A landscape with many valleys, sampled at points; each row gives a point and its height.
A ball rolls from a point to the lowest of its 6 nearest points, and stops where none of them is lower. Distance is the straight distance between rows; heights are no part of it.
j_188 h=715: [ 93 120  75 132 139 135 125 135 136 132 108 152 124 124 141 136 138 116
 149 132 138 134 148 148 125 126 156 146 129 135 155 126 127 159 122 169
 117 153 104 131 143 122 115 117  99 130 120 138 123  89 155 109 144 100
 110]
j_367 h=600: [108 139 168 177 134 112 114 105 133 136 131 149 118 148 154  97 165  57
 142 106  96 113 155 133 107 146 102 148  91 131 110 139 117  82 129 134
 112 135  93 150 113 105  81 125  88 152  81 107 112 117 135  98 122 128
 130]
j_885 h=563: [152 144 170 153 125 127 111 121 134 123 134 121 137 141 128 105 113 112
 122 119 122 111 129  84 128 109  96 125 112 131 100 119 135 101 120 105
 131  95 135 139 105 116 113 131 145 126 128 104 120 126 130 120 108 123
 122]
j_369 h=598: [ 95 136 107 138 141 144 128 133 121 130 115 149 123 139 135 121 144 106
 149 134 136 146 135 146 121 145 158 152 127 137 151 132 122 155 127 169
 108 136 103 141 130 117 117 112  88 134 110 135 122 108 142 102 165 117
 123]
j_939 h=189: [139 123 109 134 141 123 126 127 121 129 113 123 137 134 136 118 108 136
 127 117 148 136 125 115 120 112 126 131 136 130 126 113 142 145 116 128
 128 120 133 131 123 128 124 121 135 113 147 129 119 112 149 121 125 109
 113]
j_184 h=369: [151  95  63 138 147  95 122 126 144 137  88 119 125 125 129 130  93 155
 107  90 157 114 147 113 144 102 117 125 151 114 129 115 165 151 113 117
 148 133 139 113 146 148 138 136 159  97 169 145 120 108 170 118  77  97
 103]
j_785 h=280: [102  54   4  99 129  88 139 142 185 154  80 134 111 109 138 181 122 176
 110 101 169 111 150 152 135 106 149 118 170 129 150 130 178 182 117 140
 168 168 132 104 201 175 143 149 155  81 183 150 143 111 147 124  89  95
 111]
j_932 h=610: [116 114  57 127 143 126 134 141 139 132 100 136 124 124 145 144 120 134
 135 122 148 129 150 141 131 119 149 136 143 130 149 121 145 159 121 152
 125 146 114 120 149 136 126 128 120 112 138 140 126  89 156 114 126 100
 105]
j_453 h=890: [ 60  82  71  49 100 160 126 156 151 133 144 101 131 113  98 184 146 189
 180 157 151 128  96 215 127 101 168 125 167 128 186 128  76 190 152 156
 133 158 140 106 199 124 174 130 104 127 164 194 141 129 107 106 205 103
 148]
j_945 h=625: [ 83  83  90  40 110 163 141 151 125 140 141  80 141 104  80 203 128 212
 173 163 139 130  72 206 133  90 164 118 170 128 165 115  74 196 140 140
 144 146 166 109 190 141 191 136 124 115 170 200 146 149 107 115 202 107
 159]
j_490 h=467: [ 73  91  36  86 108 136 128 160 183 136 112 140 123 110 129 169 154 151
 151 144 155 122 150 191 135 125 174 132 149 130 187 135 115 176 143 164
 132 168 105 111 184 140 132 121 110 127 143 165 144  90 133 120 160  92
 116]
j_531 h=326: [ 75 108  52 104 110 146 125 155 157 130 118 151 115 116 131 152 161 135
 155 151 142 126 150 188 132 134 178 136 142 129 178 136 108 166 141 169
 113 156 102 116 169 122 123 118  92 139 119 160 134  86 128 115 171  99
 114]
j_497 h=695: [130 146 154 189 121  93 106 101 157 119 120 138 135 126 158 101 144  87
 117 105  85  73 194 108 130 147  73 144  84 110 100 149 158  72 128 106
 121 136 118 129 128  89  80 118 134 152  88 102 127 115 149 122  56 121
 113]
j_235 h=384: [153 119  99 135 141 114 120 127 130 125 104 114 137 129 129 121  95 149
 121 113 149 126 128 105 133 105 115 126 142 125 116 108 155 137 117 119
 131 118 138 119 124 139 133 129 154 108 157 138 120 116 157 127 104 108
 112]
j_771 h=733: [127 153 212 147 132 141 127 115 106 132 149 149 105 167 120 105 167  74
 139 139 114 173 101 121 106 174 126 146 105 138 108 131  90 102 147 145
 108 110  98 151  83 123 115 122  88 141  86 100 111 150 102 115 174 166
 148]
j_628 h=704: [134 180 166 211 121  85 104  97 126 108 121 156 142 139 163  94 149  62
 100 104  72  73 195  97 146 158  83 147  72 111  94 173 175  50 127 104
 100 147 127 121 107  79  80 110 131 180  59  90 133 137 147 149  30 138
 106]
j_376 h=319: [175 134 128 114 145 123 123 132 111 120 120 104 141 127 114 123  77 165
 115 124 158 137  98  97 120  99 117 115 147 140 113  99 150 134 116 103
 134  98 158 119 120 149 149 133 170 107 164 132 128 132 137 140 120 123
 116]
j_921 h=652: [120 130 121 150 148 120 112 121 136 131 113 131 135 141 139 113 121 114
 135 102 131 123 149 119 117 118 109 148 120 130 119 116 134 135 117 135
 120 128 120 132 126 123 107 126 117 127 124 122 118  99 156 100 121 110
 111]
j_443 h=152: [157  88  69  60 139 119 153 134 132 136 105 100 138  97 126 174  87 210
 109 129 167 142 108 144 132 101 137 100 172 135 126 112 156 182 115 116
 154 130 161 111 180 176 169 149 170  85 194 160 159 139 119 160 125 115
 146]
j_540 h=548: [110 128 135 169 135 112 112 110 141 135 122 132 130 140 144 105 138  84
 148 108 106 110 155 119 113 129 103 148 105 124 111 129 128 111 128 136
 125 128 104 143 130 108  94 125 102 136 102 116 117 104 153  95 112 112
 119]
j_460 h=199: [ 84  63  31  59 111 112 130 159 189 141 107 115 126 108 124 187 134 193
 142 137 164 122 135 182 135 105 161 123 163 133 169 140 131 207 133 149
 153 173 131 114 206 166 162 131 143 105 186 167 160 118 129 120 146  93
 128]
j_268 h=331: [196 186 221 177 104 121 135 120 108 106 160 131 143 122 137  98  84  98
  83 133  79 106 137  50 158 136  96 118  89 116  86 150 169  60  96  73
 137 102 143 133  65 107 115 134 171 153  96  79 128 165 117 187  53 167
 104]
j_213 h=440: [155 166 214 154 115 142 125 122 103 119 166 132 121 147 117 100 130  96
 110 139 119 158  93  84 109 142 109 115 108 133 102 118  99  87 132 117
 127  90 129 148  78 132 123 127 123 133 106  81 123 162  94 132 141 170
 140]
j_637 h=362: [164 145 132 110 151 145 127 125  88 117 134 111 140 121 113 129  90 165
 126 144 154 153  85 111 112 117 145 119 150 135 126 101 126 142 125 118
 125 103 150 129 117 146 150 125 151 115 146 134 140 142 127 152 167 135
 127]
j_632 h=51: [115  67  38  57 128 107 148 148 160 145  95 111 132 105 124 183 109 208
 117 126 167 128 131 161 140 104 141 103 173 142 150 125 155 192 118 132
 158 155 150 109 197 171 164 142 165  88 196 160 159 127 123 139 122 106
 144]
j_907 h=279: [177 129 146 132 132 118 118 131 125 119 131 104 141 137 113 115  74 158
 115 120 146 121 109  79 124  86  98 117 142 135  96 106 150 123 117 100
 136  89 157 122 114 140 142 127 179 100 164 121 126 138 132 140 100 124
 116]
j_621 h=452: [137 108  86 158 140  97 116 117 159 132  99 120 133 137 137 120 107 133
 129  93 135 101 162 109 129 107 101 139 127 113 123 122 164 140 113 120
 140 130 130 124 141 129 123 129 145 112 146 137 118 105 174 109  78  99
  93]
j_306 h=437: [150 185 224 177 121 126 134 117  97 127 165 149 103 154 125  90 163  55
 109 132  87 137 116 102 135 159 109 120  87 131 103 142 101  48 142 111
 119 112 113 145  57 113 106 130 102 154  73  80 101 167  95 131 111 173
 139]
j_612 h=552: [115 184 207 186 129 106 127 105  94 128 143 166  98 166 132  83 186  33
 123 118  68 132 140 128 128 170 102 135  80 124 107 167 103  41 160 117
  99 136  98 142  62  94  94 116  78 175  55  91  94 152 104 123 100 161
 136]
j_108 h=344: [153 149 181 129 135 153 117 120  87 112 155 117 135 144 110 115 110 137
 131 144 140 158  77  89 105 124 129 124 132 134 113 103 106 122 124 122
 128  97 147 143  96 145 147 121 139 130 133 109 134 158 115 136 164 155
 133]
j_209 h=428: [ 69  92  61  67 105 155 128 154 163 133 129 123 128 108 116 167 146 171
 157 154 150 125 128 200 127 121 173 123 151 129 179 132  98 175 147 154
 124 159 119 114 188 127 152 122 113 125 151 173 142 107 114 119 189 109
 137]
j_383 h=352: [111  88  92  39 122 160 151 143 124 135 140  89 145  88  94 186 113 216
 146 160 151 133  91 176 132 109 162 103 171 129 148 121 106 189 133 131
 146 140 161 117 178 152 186 133 142 109 177 183 154 147 104 143 182 124
 165]
j_107 h=829: [120 120 121 175 130  98 104 108 161 131 112 129 134 137 146 108 130  98
 137  94 108  90 176 111 125 126  84 145  99 112 111 132 146 115 125 126
 140 140 113 134 137 106  93 130 124 130 110 116 118 103 163  94  79 113
 110]
j_884 h=130: [139  57  36  56 135  93 146 142 160 151  92 100 132 105 132 183 102 213
 100 109 171 132 116 148 139  92 134  99 184 141 137 124 181 204 107 122
 166 144 168 108 209 186 177 153 175  67 216 157 168 145 128 143  93 111
 145]
j_790 h=145: [185 149 194 163 106 116 122 128 130 115 149 120 141 122 131 105  94 112
  94 126  89  90 146  59 147 124  81 114  97 122  87 140 163  80 102  80
 140  96 144 132  99 109 114 131 178 131 114  91 128 148 125 167  60 151
 112]
j_758 h=356: [127 103  74  66 130 141 147 140 126 132 118 114 137  98 124 164 117 186
 123 139 165 146 120 157 133 122 159 116 157 129 146 112 130 170 126 132
 139 135 142 115 161 147 159 132 149 113 172 157 151 118 122 149 162 119
 143]
j_977 h=492: [166 154 195 164 115 127 123 124 130 120 156 122 131 131 134  97 121  97
 112 125  95 109 141  73 135 127  89 118  96 123  96 133 139  75 117  92
 131  96 141 136  96 110 106 128 149 135 107  93 117 142 114 142  84 144
 126]
j_288 h=596: [ 93 142 179 168 135 115 121 106 123 145 130 160 102 156 147  96 181  47
 142 111  90 131 144 151 106 160 112 161  94 138 120 147 105  92 145 147
 101 136  78 149 102 104  84 122  63 162  72 111 107 118 129  87 149 139
 139]
j_499 h=541: [ 89  97  99  56 112 180 150 143 115 132 151 105 140  99  93 171 135 195
 161 164 142 128  82 194 132 119 175 115 164 123 159 124  78 173 146 145
 130 140 150 114 165 129 179 133 120 123 155 182 143 138  96 131 211 133
 164]
j_910 h=524: [ 95 130 114 159 141 122 121 124 127 133 110 144 127 141 150 116 142  88
 159 114 124 132 148 133 115 140 131 158 117 132 137 129 123 140 122 161
 113 133  97 142 125 115 102 122  87 139 107 128 118  98 155  90 137 102
 115]
j_190 h=96: [127  72  44  45 129 109 150 149 154 146 103 103 135 102 121 189 109 218
 121 130 168 137 116 162 140 101 145 101 173 141 142 125 155 201 112 121
 156 151 157 116 202 172 175 146 170  85 204 164 163 136 123 138 125 108
 148]
j_366 h=480: [157 128 155 167 124 108 109 120 157 125 125 114 141 133 134 105 116 117
 117 101 107  89 160  79 135 114  77 125 105 119  94 133 158 105 121  98
 137 110 136 129 127 110 110 130 157 120 125 111 125 125 147 119  72 116
 113]
j_72 h=489: [116 133 121  90 138 176 142 138  89 116 139 128 124 115 102 137 134 153
 146 163 141 158  92 164 127 149 182 130 148 120 163 133  95 152 147 162
 113 130 130 127 125 121 156 123 113 138 124 153 134 124 116 134 203 145
 143]
j_354 h=418: [ 96  98  35 104 126 122 138 146 161 136  97 146 120 108 141 160 130 148
 134 130 153 129 149 163 134 126 159 133 141 130 164 123 137 171 124 157
 133 161 110 112 162 144 126 127 121 112 146 150 136  88 145 122 130  93
 112]
j_67 h=630: [105 142 178 139 134 145 123 125 101 131 142 146 119 155 124 102 165  83
 157 139 122 173 106 141 110 165 146 156 112 139 132 141  97 130 138 166
 102 114  95 147  99 120 115 121  77 147  98 119 121 133 128 103 188 151
 145]
j_368 h=464: [136 154 213 136 133 155 121 115  92 120 157 128 123 160 113 107 143 108
 138 154 140 181  79 104  96 163 134 137 122 130 113 118  88 114 139 143
 114  95 119 149  80 137 140 120 108 137 105 101 127 159 102 128 183 174
 147]
j_83 h=413: [163 189 205 194 115 105 127 107 108 114 141 144 140 133 150  91 126  73
  95 123  70  93 164  73 155 150  94 131  77 109  90 163 168  54 115  90
 117 124 133 136  81  87  99 124 143 168  79  83 126 155 129 167  44 156
 110]
j_75 h=365: [183 177 218 176 112 122 135 122 106 103 170 128 129 129 133  94 105  89
  91 138  84 106 131  58 154 139 100 111  94 118  92 144 149  58 108  86
 134 101 141 140  63 107 116 134 148 152  95  76 121 161 113 173  67 171
 117]
j_207 h=510: [148 149 201 157 124 137 124 120 118 121 161 126 126 139 129  97 127  91
 119 127 108 126 116  82 120 124 101 124 107 132  96 119 118  81 124 103
 128  93 130 143  88 118 112 135 132 128 107  85 115 154 109 131 118 152
 135]
j_31 h=167: [132  85  40  91 133 107 145 133 153 149  81 119 125 115 136 160 105 182
 105 112 172 127 137 142 138 107 140 116 167 128 139 116 164 172 116 125
 156 147 141 105 166 171 146 145 159  92 182 147 144 114 140 137 104 108
 128]
j_584 h=645: [115 107  83  65 125 158 147 142 128 128 130 116 139  98 118 163 129 189
 138 149 156 141 113 167 130 124 171 112 159 126 162 118 112 173 136 141
 127 142 134 124 163 139 155 127 132 122 156 171 147 124 116 140 178 122
 151]
j_39 h=614: [131 158 177 187 125 112 115 103 130 126 140 138 120 136 150  91 154  67
 118 111  80 100 161 107 127 144  87 134  85 120 102 145 135  60 132 110
 115 130 114 136 100  94  89 122 119 154  80  96 105 131 127 123  84 136
 126]
j_292 h=698: [116 154 216 164 127 122 127 118 110 138 139 160  99 163 130  99 182  56
 134 127  98 157 110 128 109 171 119 152  93 144 108 138  94  84 151 141
 106 122  88 155  73 114 102 125  80 151  73  98 108 141 105 109 157 166
 147]
j_150 h=183: [135  89  77  39 134 134 153 148 135 136 120  95 144  87 114 181 104 220
 130 141 161 142 105 165 130 107 158 100 166 134 141 117 131 190 124 122
 152 142 158 115 180 160 175 139 157  99 189 173 165 143 107 152 154 117
 155]
j_959 h=112: [110  81  37  60 123 120 145 146 160 146  99 109 129  99 129 180 117 195
 126 126 162 132 131 164 131 108 151 115 164 139 152 128 145 188 124 131
 146 149 136 112 183 162 153 140 150 100 185 164 158 122 126 141 136 105
 135]
j_539 h=341: [117 142 151 140 143 143 119 123 110 128 128 138 129 145 129 107 140 105
 143 131 130 150 114 121 111 139 134 143 125 134 131 128 112 139 130 151
 112 113 113 142 107 125 118 121 104 135 112 118 120 120 139 108 167 128
 131]
j_422 h=622: [113 105  97  55 123 166 153 138 116 125 141 108 143  87  99 169 121 200
 145 158 146 137  99 174 132 120 175 109 163 124 153 115 100 171 141 137
 132 136 152 121 160 136 165 133 133 119 158 173 156 137 106 151 193 130
 153]
j_757 h=734: [116 118  88 151 144 113 117 125 146 130 102 132 130 133 144 124 120 121
 139 100 133 117 153 120 126 115 113 144 126 123 130 119 142 146 117 140
 133 141 118 125 137 127 111 125 120 115 135 131 121  95 167 101 104  95
 104]
j_351 h=259: [112  78  21 119 132  97 139 139 163 140  82 140 123 113 140 164 112 158
 113 102 162 118 152 147 143 114 138 129 158 123 155 121 166 168 121 145
 159 157 123 108 170 165 132 137 142  98 168 148 133  95 156 121  95  93
 106]
j_324 h=701: [116 107  97 170 137  92 109 114 164 130  99 131 133 137 140 117 123 112
 140  90 122  95 174 107 123 116  97 146 119 109 118 129 151 138 121 139
 134 142 115 128 146 119 107 123 127 120 129 128 117  97 173  95  75 100
 101]
j_751 h=736: [162 195 249 170 103 133 147 110  82 113 187 145 101 170 106 102 147  62
 107 154 104 188  83 106 124 181 114 122  96 132 100 121  71  63 150 114
 130 105 112 139  25 130 133 127 102 151  77  71 106 187  74 144 127 203
 137]
j_178 h=569: [114 101  57 148 144  97 126 129 156 140  94 143 127 132 140 133 118 126
 137 103 142 110 164 131 133 118 129 145 136 120 142 120 150 151 120 147
 141 155 113 120 150 133 116 129 124 111 137 137 119  88 172 101  92  90
  98]
j_836 h=368: [144 144 157 130 144 139 115 122 104 116 134 120 139 140 119 111 113 131
 134 131 147 150  99  98 112 115 125 128 132 137 118 110 123 131 123 130
 123 104 138 137 105 136 132 125 136 127 129 117 131 133 128 125 152 130
 130]
j_811 h=623: [156 175 202 184 116 116 124 112 113 115 148 141 127 133 140  93 135  75
 101 129  76  98 153  83 144 141  92 124  83 118 101 154 142  54 118  94
 120 115 133 138  84  95  94 128 142 158  83  86 111 147 119 150  66 150
 124]
j_912 h=491: [122 144 153 132 142 151 124 128 100 120 135 137 124 145 121 112 142 112
 146 137 136 161 101 128 110 153 152 143 129 138 133 127 109 142 137 158
 107 118 114 144 110 123 128 118 100 137 110 122 120 130 131 123 188 146
 141]
j_816 h=724: [143 194 195 207 124  98 117 104 107 101 128 149 145 138 152  88 140  53
  97 114  67  93 174  84 150 149  95 138  73 112  89 171 176  45 121 102
 103 130 127 133  90  85  91 113 133 186  62  83 131 143 132 161  32 152
 110]
j_265 h=474: [ 72  76  61  48 107 135 134 157 164 138 124 101 138 102 111 185 131 197
 157 150 156 129 121 200 140 102 162 117 166 134 173 135 111 195 140 145
 144 164 140 110 201 143 163 132 134 118 174 183 148 130 119 121 172 103
 143]
j_122 h=332: [113 141 156 154 139 133 121 121 123 131 125 137 128 146 138 103 141  95
 145 121 120 131 134 119 108 126 113 148 115 137 119 125 120 115 126 143
 115 118 108 143 116 115 104 124 109 138 108 111 112 114 135  98 143 123
 126]
j_471 h=591: [128 121 124  74 133 176 152 133  88 119 150 112 134 100  97 150 121 184
 136 166 145 144  85 164 131 137 176 115 162 122 151 118  88 156 142 140
 123 131 145 122 130 134 169 129 126 127 142 160 141 139 108 154 199 151
 154]
j_817 h=560: [115 106  53  88 134 129 141 141 144 139 100 129 129 107 136 157 125 160
 127 131 161 135 138 152 138 117 153 124 153 132 155 115 141 169 126 141
 134 147 127 116 161 147 131 129 138 110 159 149 139  97 140 129 144 106
 125]
j_597 h=472: [ 87  91  42  85 114 133 140 155 165 142 109 136 128 105 136 166 133 168
 137 138 154 129 144 173 138 120 167 125 151 133 166 127 131 178 134 147
 138 156 120 109 182 148 135 126 132 110 158 160 146  97 135 129 148  96
 123]
j_120 h=197: [169 119 117 134 135 113 118 129 137 126 112 105 134 137 126 119  82 154
 109 109 146 110 126  87 134  92  95 116 146 128 110 114 159 135 113  99
 137 101 154 117 125 145 143 129 175 104 165 132 126 124 154 127  83 109
 105]
j_112 h=33: [178 104  82  81 146 115 138 134 124 133 108 100 135 106 124 155  73 192
 100 122 173 140 103 125 130 100 129 100 175 136 125 104 164 161 117 105
 148 121 164 106 152 165 167 150 177  90 187 156 147 132 128 161 114 119
 132]
j_104 h=337: [176 185 232 176 108 134 140 119  89 109 182 137 115 142 119  92 119  67
  96 141  88 137 107  71 144 150 107 108  99 124  99 136 111  51 120  91
 135  98 135 142  54 112 122 138 122 152  87  74 106 178  93 160  88 186
 124]
j_29 h=416: [166 153 200 150 116 139 120 126 118 115 170 121 131 137 116 105 100 115
 114 133 120 130  97  70 119 112 101 115 120 136  98 109 120  85 119  98
 142  83 147 142  82 126 124 132 152 119 124  85 125 152 106 137 117 156
 129]
j_421 h=60: [180 195 228 195 115 110 128 112  93 110 159 138 137 133 140  89 109  71
  93 131  68 112 138  62 160 146 100 117  81 113  93 163 151  50 108  85
 126 106 141 145  56  96 110 130 141 176  84  75 120 174 119 180  51 173
 110]
j_172 h=624: [143 179 177 197 116  99 110 101 124 112 127 145 141 131 158  96 139  70
  98 112  71  77 179  87 147 152  86 142  76 113  88 163 166  54 123  91
 109 134 133 129 105  82  90 117 144 168  68  88 130 138 139 152  44 140
 113]
j_161 h=355: [133  83  48 153 146  88 121 125 160 137  91 126 131 127 136 131 104 142
 117  81 147  98 157 115 139 106 111 135 148 104 136 127 169 149 117 130
 147 147 129 117 154 145 125 142 144  98 161 143 121 100 180 111  64  95
  93]
j_864 h=520: [155 122  88 117 145 124 134 132 123 130 106 117 130 123 131 134  94 160
 117 119 158 140 120 119 128 104 130 123 149 133 127 107 147 154 118 125
 135 121 143 116 134 148 137 130 148 105 164 143 132 114 143 138 124 108
 119]
j_721 h=367: [100 128  89  92 127 170 140 141 119 123 132 135 123 116 116 147 150 147
 150 152 145 148 120 172 128 138 180 130 145 127 170 131 104 163 139 159
 113 142 119 124 146 117 137 117 105 138 127 155 128 105 121 127 196 122
 138]
j_126 h=325: [158 123 137 149 129 116 112 127 145 125 124 114 141 139 124 108  98 138
 116 102 127 110 142  83 128 102  90 126 125 122 100 112 149 120 112 103
 137 103 146 129 123 130 126 129 159 111 149 119 120 123 152 118  84 117
 115]
j_248 h=593: [148 177 230 169 118 123 134 113  86 126 160 157  93 170 119  97 170  49
 115 137  98 159 104 119 123 175 106 137  89 136 107 133  83  53 150 119
 110 118 100 137  52 120 107 126  83 156  67  84  95 165  87 119 136 177
 142]
j_10 h=648: [135 133 153 177 121  99 104 107 152 126 125 131 137 129 150 100 141  91
 112 100  92  79 183 100 131 133  74 143  86 111 105 142 146  87 124 103
 126 135 119 132 130 101  95 127 138 143  96 107 126 116 145 121  66 121
 119]
j_743 h=639: [119 130 109 112 146 160 129 135 102 121 124 132 130 126 125 130 128 136
 141 147 147 157 114 139 126 138 164 137 145 133 144 123 116 152 131 152
 109 125 127 132 123 127 133 118 108 133 129 143 131 119 132 128 179 132
 129]
j_937 h=84: [129 142 142 147 146 138 117 126 120 129 127 132 130 146 134 106 126 108
 142 125 133 144 121 109 114 124 125 141 123 137 123 116 123 130 124 137
 114 114 120 144 115 127 115 124 112 127 118 115 122 115 135 110 150 121
 128]
j_727 h=310: [ 61  68  29  62  99 123 123 167 197 139 107 123 131 112 120 189 143 180
 161 139 160 122 137 193 131 104 166 126 163 130 190 142 119 192 144 157
 145 173 130 108 207 153 154 132 125 116 170 171 150 119 127 111 161  84
 123]
j_28 h=561: [ 98 164 183 183 133 108 116 107 115 143 130 164  99 157 147  88 187  35
 134 109  78 127 149 146 112 164 108 144  84 132 115 157 105  63 151 127
 100 145  81 140  92  97  80 121  70 166  61 103  95 130 118 100 127 146
 137]
j_625 h=707: [126 171 175 203 127 101 104  98 125 118 129 153 124 142 153  90 163  55
 106 111  66  85 181 115 132 153  89 139  73 120 106 163 144  53 141 105
 106 138 110 130 104  83  80 112 120 175  66  93 112 140 140 134  56 139
 119]
j_827 h=547: [ 97  90 109  33 115 177 150 148 114 133 151  82 145  92  76 196 125 216
 172 165 136 130  66 193 136  96 160 113 172 126 158 109  78 196 136 138
 146 138 172 116 182 145 196 139 134 108 166 199 147 157 100 125 202 127
 165]
j_287 h=350: [ 74 103  86  64 110 172 136 149 129 123 146 120 128 104 102 167 144 169
 158 165 141 127 105 198 130 124 180 123 158 123 174 129  83 160 149 160
 121 147 129 111 173 119 159 126 107 133 141 174 142 123 104 125 208 124
 156]
j_222 h=513: [153 174 209 182 120 124 128 115 108 118 155 143 117 145 137  88 152  61
 106 127  78 119 136  99 136 144  99 127  90 122  99 145 124  52 122 107
 120 107 124 136  76  99 104 129 117 159  78  88 105 151 107 135  86 157
 129]
j_257 h=521: [132 159 195 168 128 129 123 112 113 132 145 141 112 153 137  90 163  66
 124 121  95 125 129 111 118 146 105 137  96 134 105 131 109  74 133 125
 118 115 111 142  87 110  97 129 106 143  86  94 107 138 111 114 125 152
 139]
j_41 h=182: [ 71 100  68  82 106 167 133 157 147 125 133 139 121 107 119 156 158 150
 157 159 147 130 130 202 133 130 176 128 149 124 180 137  92 165 149 165
 122 150 116 111 171 120 141 124 102 137 136 171 136 105 111 117 196 113
 135]
j_299 h=463: [143 136 151  92 151 173 143 121  73 113 152 114 136 119 101 135 115 163
 142 155 148 165  70 144 118 143 171 124 155 121 148 118 101 153 138 146
 118 119 143 135 110 136 163 118 120 130 130 146 137 151 116 156 199 160
 141]
j_992 h=421: [178 154 203 161 111 136 124 125 122 113 166 117 135 131 121  99  96 110
 103 129 103 110 121  62 135 122  88 111 103 128  89 125 140  70 110  88
 142  94 147 137  86 119 120 133 161 129 117  82 119 151 112 152  80 154
 119]
j_991 h=687: [127 126  98  86 139 165 144 140 109 122 125 122 137 109 120 145 124 172
 138 151 151 147 109 152 125 132 177 123 151 129 149 116 115 157 131 143
 114 128 137 127 140 137 143 127 130 124 141 158 138 120 122 144 182 132
 143]
j_487 h=791: [139 140 170 162 126 123 111 114 139 131 132 128 132 138 145  95 133  96
 122 115 105 107 147  98 122 124  92 134 100 128  96 123 132  91 126 113
 126 110 122 142 113 111  99 128 125 135 109 109 113 126 133 117 100 129
 128]
j_229 h=611: [156 174 245 148 111 144 135 110  87 119 183 140 105 162 104 105 149  83
 123 154 121 190  78 107 105 185 117 125 103 134 102 111  68  85 149 120
 121  97 116 145  44 129 139 122 104 144  84  78 119 180  78 137 158 198
 146]
j_95 h=107: [163  96  61 101 146 104 137 136 138 144  92 111 129 115 132 144  88 179
  95 113 170 128 124 128 136 100 124 109 170 133 129 111 172 159 115 114
 153 130 158 103 153 165 155 147 169  90 184 155 133 121 144 141  93 107
 123]
j_607 h=336: [ 76  74  22  97 113 109 134 154 185 138  90 147 118 114 141 173 139 165
 135 124 159 107 155 168 140 120 165 130 157 130 173 135 141 183 135 153
 147 174 113 106 190 163 131 137 129 106 159 148 147  91 145 122 127  88
 108]
j_296 h=573: [124 128  96 130 148 133 129 129 125 131 109 130 129 135 134 123 120 132
 137 121 148 135 130 126 122 121 136 135 135 133 134 110 139 149 116 143
 122 129 121 128 129 134 121 127 124 123 139 130 121  98 152 121 137 106
 115]
j_541 h=518: [102 139 173 156 141 135 117 119 114 139 131 150 114 151 137 106 165  74
 152 125 119 150 126 132 108 157 136 156 104 143 128 138 105 117 140 156
 105 121  90 153 110 116 102 118  80 145  89 118 113 118 126  97 166 139
 141]
j_936 h=642: [ 86 129 112 142 132 142 119 135 123 129 122 160 118 141 133 118 161  85
 163 128 123 148 145 157 115 150 158 154 121 139 153 148 113 156 128 176
  97 141  87 144 129 107 113 109  66 151  95 138 118 102 141  96 173 115
 122]
j_149 h=311: [172 146 167 127 141 140 113 123 106 119 144 109 140 135 113 117  87 149
 123 130 147 145  87  82 112 101 116 112 139 136 107  97 129 126 122 109
 131  90 156 131 108 143 140 126 158 109 146 113 131 144 124 139 137 137
 122]
j_619 h=501: [131 172 207 183 128 119 124 108 109 134 148 157 102 152 133  89 170  47
 118 122  79 127 134 120 127 155 101 127  85 124 107 149 106  53 144 113
 111 124 107 139  72 104  95 125  94 159  70  92  96 151 109 122 106 154
 135]
j_742 h=380: [163 152 176 179 111 109 119 121 140 124 140 120 139 126 143 101 117 100
  96 111  86  87 169  70 149 131  79 124  90 112  88 143 163  72 113  84
 133 110 137 128 109 101 104 130 161 140 103  98 129 136 138 146  56 145
 116]
j_567 h=490: [142 164 214 169 124 129 128 114 105 129 159 141 107 151 129  94 157  65
 120 128  96 139 115 105 124 149 104 130  95 131 107 131 104  63 139 118
 120 111 114 144  73 113 105 130 102 146  86  88 101 153  96 121 128 159
 138]
j_710 h=590: [130 135 126 105 140 167 133 125  94 119 132 128 131 124 119 124 133 145
 144 149 145 162 104 142 124 143 169 130 150 131 148 122 117 153 137 155
 110 118 130 135 115 130 145 111 115 130 132 139 128 127 119 138 192 133
 141]
j_407 h=194: [105  79  63  31 119 133 144 151 152 135 117  90 140  98 104 192 119 220
 142 144 159 132 111 181 139 104 152 107 169 134 154 125 124 208 129 128
 152 152 154 110 192 156 176 134 157 102 190 181 158 138 116 131 158 108
 152]
j_504 h=651: [118 141 163 183 130 111 116 108 140 131 130 139 126 139 155  95 150  72
 132 106  88  98 169 121 119 138  86 141  86 123 100 136 131  78 133 118
 120 131 108 141 122  96  84 124 112 150  86 104 110 123 142 102  88 125
 126]
j_781 h=248: [172 124 104  91 149 133 145 131 101 120 117 108 140 108 119 146  77 187
 108 137 164 150  94 122 118 111 145 112 161 135 124 101 140 151 121 112
 137 110 160 119 134 156 158 135 165 106 169 147 143 130 131 160 143 123
 131]
j_753 h=549: [ 90  97  55  66 115 150 135 152 146 129 114 126 133 105 120 165 133 177
 143 149 154 131 132 180 130 123 170 122 154 131 168 126 115 174 139 145
 128 154 125 115 172 132 144 125 127 121 159 165 147 106 119 131 170 106
 140]
j_557 h=594: [112 145 190 162 133 125 120 114 120 140 137 152 110 155 137  95 164  63
 143 119 103 141 128 127 109 156 118 149 100 139 116 135 103  93 137 143
 110 114  96 149  96 115  94 124  86 146  81 100 108 127 117 100 154 142
 143]
j_657 h=381: [163 102  74 122 146 106 119 129 140 131  96 107 134 124 132 131  83 165
 102 104 160 119 130 110 137 101 113 118 156 119 125 110 168 150 109 110
 141 117 148 109 141 152 142 139 167  97 173 144 126 119 158 133  86 107
 105]

Where does a ball stop that starts at each point below?
j_324 => j_632
j_422 => j_632
j_625 => j_421
j_945 => j_632
j_292 => j_421
j_471 => j_112
j_932 => j_632
j_771 => j_120
j_497 => j_421
j_213 => j_120
